A landscape with many valleys, sampled at points; each row gives a point and its height.
From any point a ball rolls to the lowest of the 2 points nearest to it. It stops when none of these is lower. Distance is the straight distance between rows; heights are no part of it.
tekiz: [146  86 152 117 134 119 138 108  81  87 101  69 169  83  72  74 128 129
  91 122 148 156  81  87  93 124 115 137  99 114 113 157 125  92 110 172
 115 135 187 181  77]  height 5.16
rog: [140  97 146 100  76 142 121 133 102 111  85 133 119  79  73 135 130 113
 119 106 147 101 107 133 114 103 129 106 104 152  94 142 118  90 123 146
 136 134 123 139  52]  height 4.43
Lagu: [148 114 107 188 160 142 120 142 152 170 131  89 141 198 230 168 122 152
 123 136 131 110 138 115 105 173 113 148 135  95 152 109 138 137 154 175
 154 143 122  96 101]  height 3.68
nikat: [172 187  70 110 116 161 131 142 126 213  54 126 141 116 123 148 118 153
  95 193 127  86 181 195 132 140 143 147 148  86  91 146 136 140 107 132
 144 144 115 128 141]  height 6.56
Nur: [144 149 115 133 155 120 135 152 108 135 170 125 137 165  62 125 150 143
 143 167 104 144 157 127 164  97 141 129 174 145 126 124 123 171 147 119
 133  81 103 178 177]  height 5.85
Zit: [177 169 122  88 214 116 111 123 154 186 163 126 125 176 126 114 125 153
 131 143  96 135 158  72 122 148 115 183 187 132  98 169 112 164 115 148
 110  92 136 148 164]  height 5.71
reku: [147 182 120 119 122 130 111 104  74 117 101 118 134 162  35  91 145 147
 107 138 119  85 169 169 125 129 171 155 139 176 138 146  63 118  79 156
 137 142 167 207 156]  height 4.75
Bas: [ 99 116 185 142  81 144 126 118  90  76  85 137 123  85 111 121 118  55
 111  88 163 113  84 149 147  93 159 148 113 139 131 104 106 134 130 126
 114 145 165 121  73]  height 4.42
vef: [111 169 139 113 115 143  94 127  79 103  81  91 114 131  67  97 102 124
 110 105 167  88  88 138 133 123 155 127 131 146 118 104  64 136  64 144
 110 131 150 182 110]  height 4.97
Kul: [ 75 139 142 132 133 121 123  99 112  95 124 102 106 211 117  81 138 117
 127  65 133  83  71  97 144 195 134 200 127 166 134 127  99 166 101  99
  80 127 181 172 168]  height 2.06
ponez: [136 137 107 104  65 146 136 111 143 104  97 156  92  47 130 133  76 177
 113 114 139  85 165 191  94 100 102  96  72 138 112 133 178  56 113 141
 160 142 160 105  86]  height 7.29
vume: [145 122 102 149 184 141 102 115 156 170 105  89 134 150 181 156 145 208
 125 134 122 115 160 100  66 167 106 149 147 143 139 138 126 120 116 187
 143 151 126  91 113]  height 3.86
doku: [110 145  92 150  71 113 136  90  84  50 105 137  88  57  67  90 102 106
 123 114 173  85 106 165 157  94 127 101 100 134 122 122 125  91  93 114
 117 131 196 144 141]  height 7.60
Fote: [145  81 145 137 114 141 137 166 144  93 136 161 159 102 128 129 121 101
 110 151 125 144 104 106 140  51  93  67 146 140 167 113 174 145 171  96
  90  99  91 103 111]  height 4.50
fevom: [168  96 117 133 157 141 158 197 185 152 164 151 118 159 155 120 114 129
 126 131 114 144 146  73 179 119  66 141 150 106 108 178 211 147 163  82
 113 132  89  97 123]  height 5.62
Mel: [154 137 120  83 144 134 101 151 122 133 147 134 114 134  76 119 130 153
 120 136 140 125 127 107 143 129 130 100 163 190 119 125 128 120 131  75
 104  88 116 151 111]  height 5.00
pelef: [169 113 151 119 163 154 145 169 154 157 123 133 171 102 145 144 153 114
 114 161 154 176  99  76 140 121 120 128 149 112 128 128 131 126 154 109
  90 133  93  80 109]  height 5.88
Saded: [103 137 110 153 101  66 139 103  68  98 148  93 134 124 102  78 169 106
 153 133 150 155 147 168 147 116 144 116  98  73 118  99  74 147 105 134
 140 138 164 158 154]  height 2.13
golu: [103 127 113 171 169 109 135 103 161 102 172 139 119 177 191 150 109 110
 185 108 169 151 111 113 184 157 114 152 135  91 121 145 130 144 154  93
 124 118 171 153 184]  height 6.70
Nube: [129 157  97 101 141 136 112 143 137 178  54 138 118  91 144 165 140 107
 130 163 136 157 126 137  92 152 136 116 143  66  57 144 117 108 120 145
 144 166 101 109 143]  height 6.30
Vapib: [133  95 108 149 114 121 141 160 167 108 126 153 132 111 186 152  99 127
 102 154 129 148 123 119 169  98  86 102 122 107 175 118 191 139 152  96
  79 111 102  78 120]  height 4.77
Gif: [120 101 133 134 133 148 121  95  74 133 104  84 166 135 100 100 127 114
 128 113 110 110 116  87  80 113 179 108 103 118 123 143  54 116  90 211
 135 164 142 138  87]  height 5.14
ven: [165 136 155 112 139 167 110 157  94 171 125 126 167 124  96 131 130 120
 115 156 109 137 114  84  96  77 180  83 130 126 134 127  83 110 137 172
 130 128  82 113  84]  height 5.49
sato: [139 121  96 126 143 118 132 130 125 144  80  97 148 107 126 137 114 136
 101 161 132 135 117 104 101 138 103 132 133  89 137 142 120 112 103 144
  77 109 138 135 142]  height 5.60
Noku: [140 136 146 124 137 109 151 142 140 102 180 119 164 120 101 122 128  98
 153 167 169 171  75  91 182  95 116 138 157 130 142 104 142 149 166  79
  96  74 126 149 170]  height 5.90
Gol: [103 156 161 123  99 124 168 171 128 123 146 197  99 119  92 135 111  68
 162 127  88 120 125 129 156  87 156 112 150 118 125 120 151 147 176  89
 139  99  91 131 115]  height 1.48
nibod: [117 116 136 107 126 155 123 150 150 155  77 134 132  86 144 167 152  84
 117 156 124 154  96 119 115 145 136 143 129 112  96 124 119 102 151 140
 118 148 101  83 109]  height 6.08
Lebir: [172  94  88 151 183 146 136 135 150 196 100  92 164 129 202 146 121 211
  93 129 122 148 159  63  81 177 100 170 150 115 132 159 175 136 106 143
 113 162 123  52 136]  height 4.12
sed: [139  72 205 135 141 157 134 140 154 114 171 180 146 108 126 127 129  91
 146 103 125 159  76  82 124  93 136 105 118 151 136 133 144 117 179 142
 143 154  78  93  65]  height 6.61
vap: [109 144 153 125 145 132  81  72 118 155 121 104 115 178 151 163 134 146
  88 136 141  95 130 155 102 139 140 101 139 197 157  78  92 137 125 159
 183 120 129 128 160]  height 1.77
Tonak: [169 180 123 122 186 105 129 114 133 143 171 124 149 200  99 120 150 128
 141 151 138 131 132 110 160 136 143 179 159 147 114 147 107 175 134 126
 130  79 140 188 195]  height 5.80
muki: [180  76 203 104 135 163 123 119 157 139 151 144 180  66 121 103 172 136
 121 127 145 155 104  97 114  85 134 109 126 159 115 111 125 105 156 116
 139 166 104  98  40]  height 6.82
Negip: [124 122 136 129  85 105 155 111 126  84 133 152 102  53  88 132 110 104
 138 124 161 125 130 168 169  75 118 114 125 123 147 132 146  96 114 118
 113 126 164 143 113]  height 7.51
Vepu: [158 117  89 100 160 122 136 110 150 147 128 109 130 120 117  81 139 209
 105 123 150 112 141 130 137 169  88 188 158 138 123 147 156 132 124 141
 111 117 145 152  92]  height 2.77
Fesu: [149 102 149 124 116 156 134 123 112 143 106 126 122 142  73 135 138 123
 107 125 127  95 124 146 137 101 146 119 121 167 127 125 106 122 156 146
 175 119 114 136  73]  height 4.55
sen: [ 93 139 197 183 112 108 165  87 118 109 139 145 106 133 193 143 139  44
 184  96 125 128 118 123 130 150 161 165  97  82 153 109  95 141 151 133
 118 172 168  98 102]  height 6.40
folon: [124 109 163 153 153 125 127 169 136  86 179 163 137 138 151 119 144 113
 167 125 132 180 129 116 152  96 114  90 132 117 136 124 142 144 184 115
 184 105  84 116 128]  height 6.18
Daso: [ 93 159 177 127 111 154 113 125  52 110  67 116 142 122  62 124 133  70
 114 103 151 121  70 125 152 118 195 119  97 125 109  77  63 155  82 108
 127 152 138 170 142]  height 5.11
vefez: [140 123  91 102 105 155 130 133 173 203  98 140  93 111 143 165 121 145
 120 135  80  87 131 146  97 169 127 144 128 136  87 150 131 103 121 159
 135 148  96  97  96]  height 2.18
geliz: [ 94 115 141 195 119 103 142  98 125  92 171 129 106 151 205 152 123  78
 169 106 151 134 143 118 146 134 144 135 103 103 167 124 108 135 138 100
 126 143 172 114 156]  height 6.53
bibu: [163 146  74 177 188 106 120 121 172 185 118 102 140 218 222 168  79 187
 124 160 101 119 164  93  91 173 119 162 140  81 125 123 145 167 125 157
 120 114 123 109 142]  height 3.47
voz: [167 185  94  95 110 138 141 170 125 158 105 144 113  86 102 138 115 110
 127 154 132 127 174 204 177  95 131 106 153 110  90 141 130 125 131  84
 146 147 106 123 106]  height 6.69
penun: [158 116 112  76 121 125 144 146 130 144  85 127 111  74  74 122 129 171
  93 108 122 107 128 115 102 133 107 118 108 140  82 166 146 101 112 124
 118 136 117 132  78]  height 4.60
foveb: [146 110 213 153 149 147 158 186 139 123 179 166 151 127  87 137 170  98
 166 122 117 170 109 111 147  78 138 126 132 141 108 113 135 143 197 142
 184 123  70 119  88]  height 6.41
Muma: [158  85  61 149 137 124 133 133 174 156 114 105 111 157 147 137 122 202
 113 131 141  76 129 106 134 177 114 171 170 152 142 162 168 128 136 134
  83  91 148 131 135]  height 2.62
kalab: [134 184 132 119 170 116  76  99 109 157 112 138 109 161 126 133 115 180
 124 137 108 107 155 135  81 182 173 163 148 183 130 123  81 120  70 180
 126 112 159 152 171]  height 4.94
zuli: [159 161  95 117 111 106 147 176 153 131 144 173 108  77 128 108 120 126
 116 157 111 142 193 187 170  91  93 103 134 123 135 146 180 116 151  80
 138 129 109  96 141]  height 6.57
Lova: [127 150 158 114 128 149 101 118 133 183 111 129 128 153 159 183 131 134
  97 147 112 124 138 146  95 140 150  67 144 155 123 112 114 118 144 153
 181 122  77 101 132]  height 1.65
Nodo: [139 140 178 117 151  83 175 133 130 100 171 121 119  91  84 140 157  91
 135 111 152 178 112 139 169 161 112 166 141 120 128 150 120 117 128  98
 129 148 160 181 109]  height 5.50
Mef: [ 92 145 163 155 159 140  63  89  98 114 141 103 118 218 154 118 125 141
 115 105 148 113 104 107 118 148 152 128 122 184 171  67  90 158 112 123
 141 110 146 156 171]  height 1.87
kaber: [ 73 122 154 164 100 145 117  94  66 128 151  97 149 163 174 119 160  52
 136 120 120 143 117 120 107 105 191 130  93  74 153  96  69 174 133 137
 139 147 123 109 162]  height 3.35
rizuv: [137 149 103  95 172 143 105 148 134 156 162 134 119 166 131 136 119 177
 125 125 118 129 140  59 132 130 106  97 186 206 109 126 153 136 140  88
 103  79 103 108 176]  height 4.91
Lirab: [ 89 149 109 149 116 100 127 100 100 110 159 105 110 208 132 123 136 146
 163 122 103  91 152 149 145 155 163 114 120 138 169 118  81 152 108 106
 131 122 144 161 184]  height 2.42
vumuz: [133 113 128  95 173 124 125 115 137 128 176 108 114 150 121 105 175 140
 120 115 141 123 100 111 156 168  86 209 149 140 111 180 117 116 137 133
 118 128 150 183 103]  height 2.92
mifam: [106  98 110 158  85 113 113 119 152 154 127 148  96 117 184 168 129 118
 140 113 105 144 141 177  76 166 151 136  78  84 101 110 131 107 110 190
 182 150 109  87  96]  height 2.37
deti: [131 169 110  97  75 119 173 171 127 117 105 162 107 110  98 150  86  53
 131 145 116  89 116 142 154  90 129 120 104  82 109 135 145 129 133 100
 123 116  88 139 100]  height 1.12
gufu: [ 63 140 217 163 122 133 150 106 136 124 137 172 108 138 136 132 128  26
 177 107 100 129  86 109 131 116 167 128 118 123 130 103 104 149 161 105
 140 147 110 114 108]  height 6.24
situl: [151 133  98  96 213 118 118 140 153 145 138  90 153 149 176 143 124 169
 123 142 136 137 138  57 118 127  93 121 172 138 122 139 152 158 124 111
  87 106 117  86 174]  height 4.73
suma: [150 175  98 119 122 165 135 138 152 219  39 132 150 126 143 196 113 116
 111 210 125 112 167 131 112 129 153 109 120  80  69 126 133 145 111 140
 146 163  90  99 143]  height 6.48
kilu: [ 95  98 203 154 102 106 164  91  84  15 179  89 152  92  96  51 141  98
 131  66 159 133  82 126 189 100 113 167  75 125 175 113 132 154 110 115
  94 143 198 133 134]  height 5.21
Zim: [ 91 122 120 132 108 119 133 127  63 101 135 124 131  82 103 107 126  81
 132 133 125 178 131 144 135  78 160  80 106  80 106 134  92 124 119 145
 165 137 138 143 133]  height 2.61
led: [174 143  97  99 163 100 157 124 166 187 118 102 153 140 138 129 133 184
  92 146 117 128 152 113 118 188 108 193 151  73 117 142 167 169 110 143
 101 127 120 117 129]  height 2.96
gel: [123 137 112 140 109 127 121 123  77  86  83  87 114 158  46  76 127 156
  96 114 116  56 127 124 127 126 129 152 137 179 150 142  92 134  89 155
  85 123 178 188 127]  height 4.86
pasit: [111  96 142 151 181 143  92 126 178 178 174 138 139 183 218 168 121 107
 168 125 128 167 131 108  90 150 120 119 125 103 102 123 122 119 151 150
 181 128  79  91 155]  height 1.00
Noke: [106 165 102 116  60 126 157 148 117  87  85 141  83 118 120 141 111 108
 129 112 108  78 126 170 149 153 144 129  90 109 128 138 134 104 125 124
 121 124 127 145 137]  height 1.39
semu: [125 125 103 145  99 118 113 136 110 145 100 143 129  90 134 128 107 129
 127 139 117 164 167 162 111  94 144  64  96 101  92 134 120  92 119 178
 181 140 114 110 127]  height 3.16
kabu: [119 167  39 147 126 102  76  86 115  94 128 107 132 155 133  95 119 224
 162 138  94  97 158 196  79 171 116 155 142 126 153 115 129  94  83 194
 107 126 179 146 208]  height 6.12
ligar: [149 129 115 122 120  91 175 153 138 112 121 114 136  94 111 125 129 110
 105 160 151 144  91  92 149 120  92 106 154  94 159 127 158 125 138  92
  81 101 131 141 140]  height 5.78
geta: [ 97 102  97 164  99  85 129 101  91  81 195  99 125 160 167  80 155 125
 169 118 153 141 179 151 154 138 115 136  81  73 148 112 101 164 123 148
 136 130 186 130 169]  height 1.81
nepu: [166 131 156  94 169 164 126 154 109 171 141 115 195  98 119 121 128  85
 118 166 135 164  74  51  97  97 169 123 159 131 122 112 104 123 159 124
  83 115  99 105 118]  height 5.68
bokur: [144 177 180 110 123 131 151 145 137 168 143 167 123 117  78 159 160  97
 149 130 121 130 109 112 138 146 143 126 150 115  97 111  94 115 129  91
 153 148  91 154  98]  height 5.72
tez: [181 158 143  89 170 135 152 178 111 187 142 123 180 126  89 136 146 149
 141 169 119 152 159 112 119  97 159 109 168  91 114  88 122 179 147  99
 143 128  63 112 102]  height 3.41
lus: [ 49 121 168 147 108 144 113  95 108  94 111  91 104 198 143 127 125 127
 133  72 132  60  88 118 132 183 125 144 108 174 172  87  95 135 110 118
 108 140 152 137 156]  height 1.92
gudid: [138 144 114 125 141 100 125 101 116 155 130 134 104 148 144 142 155 119
 119 109 103 151 116 111  96 164 136 156 111 118  85 149 101 110 127 162
 144 136 128 120 117]  height 5.17
von: [ 87  71 119 182 123 129 150 107 100  74 125 107 135 127 167  96 124 100
 114  91 150 135  67  87 132 109 121 137  94 108 170 140 124 136 141 150
 106 141 153 110 149]  height 3.84
Kelo: [174 158 199  84 139 114 157 162 137 141 149 144 141  59  61 132 150  73
 156 124 156 163 100 109 168 147 122 145 161 130  88 143 134  92 136 101
 143 145 120 153 100]  height 5.61
bivov: [165  77 177 111 119 138 151 190 122  90 137 152 182  64  70 115 140  70
 129 142 163 138  98 119 153  42 110 113 136 152 138 115 142 122 150 112
 101  96 103 125 109]  height 4.79
topo: [133 131  74 152 104  81 109 130 118  98 188 117 121 152 153 114 161 139
 152 150 129 141 177 189 148 148 120 144  92 105 150 115 123 124 136 128
 149 115 146 144 190]  height 1.60
Zoru: [163 144 129 104 140  98 128 174 110 170 160 143 138 144  97 150 162 158
 151 165 111 170 182 164 104 118 168  83 141  91 101 111 103 162 129 116
 180 120  81 150 111]  height 3.12
sitas: [116  82 153 113 114 144 125 114  80 103  96  97 153  89  82 100 126  81
 104  87 115 128  67  77  88  91 143 112  86 108  86 160  95 114  98 180
 117 167 163 159  73]  height 4.80
lisu: [ 83 117 161 134 124 124 118  97  87 108 158  89 138 180  88  79 144 130
 149 105 109 110 147 128 156 130 153 124 131 147 146 112  59 156 102 153
 133 127 141 185 141]  height 2.55
bel: [102 143 191 146 121 125 114 123  67  98 140 121 149 116 116  94 143  56
 119  98 157 142  86 169 149  75 164 138 102 130 139  65  83 172 150 104
 137 137 133 142  91]  height 4.61
nidev: [154 146  81 134  97  94 138 127 202 102 125 164 104  93 159  93 139 166
 138 149 121 123 181 220 158 140  80 125 153 142 147 133 200 103 138  95
 117 145 134 100 155]  height 6.47
ludu: [158 167 101  93 196 121 103 115 153 206 135 127 123 128 152 157 122 151
 114 149  92 158 162  91  68 157 119 162 171 134  80 169 127 127  98 158
 125 110 109 104 169]  height 5.59
roret: [ 51 128 189 161  78 145 145  94 110  73 101 141  91 162 158 130 114  69
 139  75 121  97  93 117 135 147 146 134  87 133 172  94 119 147 146  89
 111 138 153  97 153]  height 1.78
Nas: [125 118 104 114 101 142 133 127 152 150 116 168  98  90 136 169 109 141
  93 130 121 125 152 146 116  87 104  55 141 154 122 128 176 122 132  89
 130 112  90  90 122]  height 3.88
Bevug: [ 63 141 141 146  70 130 145 116 100  97 104 137 101 127 152 153 122  94
 126  88 110 106  93 148 110 162 158 115  84 115 160 114 108  95 123 148
 131 143 134  99 136]  height 1.58
fek: [157 128  98  93 112 134 134 155 145 207 116 137 125 138 144 176 136 154
 107 159  89 135 212 158 139 152 141 115 107 118 118 114 154 153 123  94
 153 132  76  92 142]  height 2.78
Ris: [170 147 102  98 142 104 124 150 151 163 167 135 132 158 142 150 168 166
 134 164 115 141 192 152 127 139 125 112 134 121 143 106 136 149 146  86
 148 115  91 144 134]  height 2.90
mip: [178 193  44  93 109 134 113 139 115 154 107 126 134  90 103 120 136 158
 123 180 141  92 183 222 143 120 127 106 148  88  99 136 124 117  93 119
 146 142 130 154 149]  height 6.64
mup: [105 113 154 135 140  79 152 100 102  62 194 102 139 145  88  93 156 119
 144 101 146 157  96 106 173 164 102 159 117 130 138 138 104 138 103 112
 117 138 171 199 149]  height 5.40
vigiz: [ 99 160 128 167 145 113 147  99 193  94 173 163 116 185 170 143  94  87
 190 142 149 143 110 102 208 115 121 154 107 112 105 123 163 176 207  58
 141  94 159 151 174]  height 6.87
kav: [164 106 110 111 186 155 153 144 166 188  99  96 150 146 192 160 111 171
 112 117 146 139 132  28 102 143  88 143 153 129 101 161 192 154 114  89
  92 138  91  54 151]  height 4.44
Goz: [180 130  71 137 181 114 141 136 187 203 118 102 175 180 212 149  95 206
 106 177 127 134 162 101 130 189  88 188 140  56 132 140 194 194 114 119
 120 144 125  96 161]  height 3.22
kogu: [111 176  70 119 109 115  94  87 115 102  98 116 123 123 104 113 126 180
 142 153 126 102 160 176 115 147 140 112 115 116 139 112 100  85  85 158
 112 129 159 174 170]  height 6.01
Mutiv: [141 129 185  92 157 122 159 170 150 134 172 124 144 117  77 129 133  51
 126 149 155 169  53  66 181 115  73 165 209 133  98 131 159 162 161  62
  92  80 138 151 145]  height 6.02
tir: [137 174 141 116 171 142  95  85  90 143  91 133 117 124  60 110 120 153
  99 109 124  89 150 122 102 141 165 170 129 167 125 131  78 136  37 202
 130 123 184 175 125]  height 4.85
tifan: [117 145  67 123 135 130 130 117  88 115  62  95 135  85  91 146 115 163
  92 147 139 105 118 139  93 150 121 162 143  98 111 144 131  99  72 177
  98 114 175 177 122]  height 5.79
Duzag: [117 174 171 115 113 147 110 108 138 144 141 167  84 127 100 147 143 124
 136 131 135 110 148 172 134 132 127  81 164 191 130 114 120  82 135  92
 178 150 125 138  96]  height 5.89
tinuk: [ 77 122 225 178 131 137 105  88 138  93 166 148 117 187 175 140 125  64
 180 109 136 132  99 123 142 135 173  96 126 150 166  78 112 152 178 115
 179 134 106 103 140]  height 6.11
duvet: [110  70 148 128 144 143 112 131 168  69 149 130 166  85 144  96 124 150
 148 133 142 171 124 100 142  70  72  56 106 146 148 138 159  82 165 119
 142 120 121 114 108]  height 4.92
Nof: [125 121  58 166 100 103 125 132 152 130 147 134 112 157 187 143 147 181
 133 140 120 123 165 200 140 169 113 180 108 103 159 120 168 130 142 147
 141 112 134 112 149]  height 1.42
Piza: [ 83 107 189 154 128 115 143 111  75  67 174  78 150 136  59  50 148 106
 123  68 158 150  72 106 188 123 111 158 115 144 157  95  99 161  66  77
 102 152 190 191 146]  height 5.30
semuz: [158 140 128  87 173 117 107 133 127 172 151 117 147 118 122 131 146 112
 112 134  90 190 109  72  87 141 142 157 141  97  75 152 106 135 126 170
 130 123 106 106 123]  height 5.37
sofan: [121 153 119 108 169 116  92 110 113 127 143 128 115 164  91 100 119 159
 138 119 124 126 122 103 118 153 136 139 156 197 118 137 107 119 102 123
 106 101 164 163 166]  height 5.02
zoti: [124 123 117  95 110 144 129 105 151 144 130 126 137  63 142 122 115 214
 133 127 133 118 187 160  88 128 109 103 101 146 125 141 150  60 107 135
 171 143 150 114  74]  height 7.18
birat: [150 143  38 108 145  95  91 113 178 125 123 116 119 127 156  91 129 203
 123 154 103 120 174 192 122 152  92 131 158 136 134 137 165 110 120 104
 111 138 127 128 180]  height 6.35
potuf: [151 113 145  99 167 122 165 177 181 136 166 140 126 138 140 117 102  87
 136 126 139 151  72  53 167 136  81 158 171 116  98 162 175 145 172  93
  81  90 114 120 128]  height 5.86
Zubi: [ 63 134 210 149 104 119 113  96 128  91 160 147  87 171 125 123 118  97
 150  73 125 119 133 179 133 151 151  80 119 174 165  94 108 123 137 115
 186 146 128 130 126]  height 6.03
Pumo: [118 121  98 127  90 115 114 150 155 192 113 157  94 150 186 185 116 129
 144 153  88 150 169 195 102 173 147 129  98 100 115 124 137 129 128 134
 170 123  85  97 136]  height 2.63
rem: [148 100  97 148 150 143 136 194 162 165 122 137 173 141 202 159 110 151
  97 158  98 166 136  79 162 117  70 123 112  81 141 152 204 158 139  84
  94 149  76  82 123]  height 5.20
tubi: [115 141 136 136 148 142 139 170 130 123 195 162 141 127  75 120 168 132
 177 158 123 179 139 124 164  82 115  92 177 127 129  90 157 158 180  95
 169  89 105 147 148]  height 5.98
vel: [163  85 162  97 113 162 130 141 149 136 124 143 151  51 128 127 121 167
 119 124 145 140 162 127 100  98 125  90  99 139 114 132 155  89 129 115
 156 163 115  70  56]  height 7.02
pize: [115  92 104 115 115 137 110 139 122  92 113 132 154  65 108 108 111 137
 109 141 153 172 117  89 102  79  99  58  99 141 132 153 140  89 124 133
 113 116 141 111 132]  height 4.53
Nor: [ 79 114 159 129 146 146 102 107  82 149 134  97 131 184 114 122 127  90
 148 113  90 123 111  97 127 109 182 144 138 145 133 114  52 186 118 150
 103 111 123 159 134]  height 2.35
radof: [ 82 161 131 141  91 137 111  92 117 112 104 119  99 214 120  75 131 130
 141  86  90  52 104 164 128 200 152 194 132 198 145 146 109 117 109  86
  91 146 183 179 186]  height 2.19
nad: [101 102 112 136 167 154 107 118 126 144 150 125 131 173 179 154 106 120
 139 141 127 156 114  91 128  98 142 104 153 142 126 121 129 169 157 122
 129  89  87 119 169]  height 2.86
pavok: [135 130  87 137  68 126 148 114 142  65 106 167  96  21 124 141  61 132
 126 123 158 111 143 171 121  79  95 104 104 121 136 151 181  78  79 116
 106 137 176 122 101]  height 7.41
Fike: [ 90 171 166 127 103 122  96  99 114 103 146 157  78 154  84  90 151 127
 128  82 128 116 132 170 141 139 139 107 132 189 143 110  97 115 110  95
 172 137 127 184 142]  height 5.96
Rulom: [ 95 170  98 130 103 118 104  91 116 148 111 103 103 208 151 130 115 140
 152  99  84  61 136 174  96 188 153 156 145 173 149 130 110 113 109 130
 112 128 151 158 174]  height 2.29
kab: [149 107 117  93 110 121 163 167 150 119 132 151 103  91 123 146 124 142
 102 104 124 124 128 128 132 120  86 153 121 115 123 166 168 113 148 129
  98 127 114 112  67]  height 4.78
fuli: [141  83 148 110 114 137 146 162 128  75 135 107 161  81  98 107 130 140
 121 134 170 118 105 134 161  85  90 142 109 148 156 119 129 108 152 137
  88  96 132 119  79]  height 4.98
Piba: [152 106  87 138 111 121 132 154 137 144  83 132 128  80 145 144 119 183
  80 148 119 148 163 164 125 107 114  77 110 117 125 129 177 129 132 135
 149 144 107  87 111]  height 3.61
Mizil: [106  71 117 159 120 142 131 137 133  91 108 128 143 125 161 107 107 117
 110 131 139 140  74  78 107  87 124  77 115 131 154 132 140 114 162 135
 110  99  92  99 146]  height 4.16
Lopop: [138 108 131 124 169 130 122 105 105 130 118  91 171 101 127 113 156 133
  97 141 163 166  84  94  86 139 110 155 133 111 136 141 102 100 118 176
 110 139 167 157 105]  height 5.39
rab: [148 181 170  96 111 137 148 145 174 173 117 200  86  95  99 169 145 104
 139 123 109  99 145 151 122 142 146 105 142 158  99 138 147  99 143  78
 145 156  82 119  95]  height 5.81
lak: [125  74 144 154 124 134 132 150 178  41 150 174 104  97 141 113 102 120
 147 106 137 165 127  92 146 101  60  92 121 148 132 171 177 117 146 123
 130 113 119 104 134]  height 5.24
Muvig: [ 91 108 123 146 150 125  94 102  97 131 180 108 152 197 182 140 133  85
 152 144 131 158 136 128 124 103 163  99 130  97 141  98  87 171 142 141
 155 111 107 135 169]  height 3.11
mapu: [172 125  94 123 116 141 149 132 169 193  83 127 122 140 143 142 137 181
  98 148 136  82 157 115 132 167 106 153 166 150 138 144 184 131 138  78
  77 137 130  76 136]  height 2.48
Sumur: [160 105 147 116 133 168 123 123  92 124  92 101 188 116  60 126 119 124
 104 140 109 107 121  77  62  78 181  74  79 139 109 136  76  89 103 198
 160 139 115 136  59]  height 5.32
vaze: [ 79  95 152 153 109 130 144  97  59  83 138  83 175 134 133  71 166  81
 116  98 144 145  81 114 127 108 170 125  91  96 162 108  84 165 131 128
  99 145 154 126 149]  height 3.58
rinos: [137 115 107 117 137  92 151 132 158 144 143 135 106 129 179 157 141 118
 123 116  98 156 122 136 112 150 110 165 103  83 115 140 144 138 147 129
 133 143 107  99  81]  height 4.99
Zamep: [ 72 106 146 141 135 137 115 121 101 106 159 114 122 166 129 101  98  95
 152  96 127 127  91  73 131 100 150  99 151 162 143 122 101 155 140 101
 107  97 121 141 162]  height 2.60
nore: [154  95 179 133  89 147 143 140 133  57  94 173 109  58 106 158 110  46
 130  92 142 101 106 123 122  76 150 118 102 154 124 146 142 110 122 135
 107 134 132 114  62]  height 4.21
Vebut: [121  89 103 169 111 129 121 137 151 101 111 151 117 106 200 149 114 171
 129 111 140 140 152 164 129 161 126 134 103 116 167 121 183 112 145 172
 144 132 139  68 114]  height 1.67
taf: [149 160 112 121 114 118 117 128 103 142 106 126 102 148  84 134 138 122
 124 132 122  94 154 177 134 112 168 120 133 146 121 144  90 125 122 133
 155 128 131 176 130]  height 4.65
vefi: [125 131  33 140 131 120  72 113 153 129 128 116 119 155 173 123 125 235
 143 151  97 108 194 210  70 153  97 130 138 144 159 140 153  91  97 166
 137 148 139 130 183]  height 6.22
Sus: [152 142 118 107  85 149 144 160 148 190  67 127  89 118 119 148 112 133
 104 137 117  71 133 148 141 140 136 136 143 143 112 137 154 125 144 106
 105 116 109 111 105]  height 2.34
Giguk: [101  96 106 151  95 139 131 133 155 123 111 158 108  71 167 160 112 129
 143  95  94 147 130 179 116 183 129 183  95  99 121 132 167  90 129 200
 137 152 140  80  85]  height 2.01
Suv: [119 109 149 114  76 149 145 137 154 103  95 174  66  81 125 170  81 104
 126  91 117 102 141 155 121 104 126  86 113 154 140 149 157 108 119 123
 124 125 117  93  90]  height 4.04
Sofev: [115  72 152 150 101 109 158 119 122  28 164  96 156  97  92  94 130 128
 126 108 181 114  86 146 182  83  87 179  80 122 176 104 135 141 143 138
  91 112 153 158 110]  height 5.10
Seg: [119 114 127 135 152 135  88 109 155 202 135 127 115 181 203 145 129 154
 133 151 105 145 179 141  81 145  99  88 136 141 116 125 133 123 131 156
 195 124  90  94 158]  height 1.45
Zaga: [ 99 141  54 133  84 125 126  96  95  96  78 126 115 107 103 117 131 188
 122 114 129  81 126 182  91 182 133 170 132 106 136 128 126  89  87 182
 130 137 185 182 131]  height 5.91

For each start below, name the point where the ball stops.
Fike -> Fote
Suv -> Nof
Negip -> rog
voz -> sitas
doku -> rog
mip -> sitas
tubi -> rog
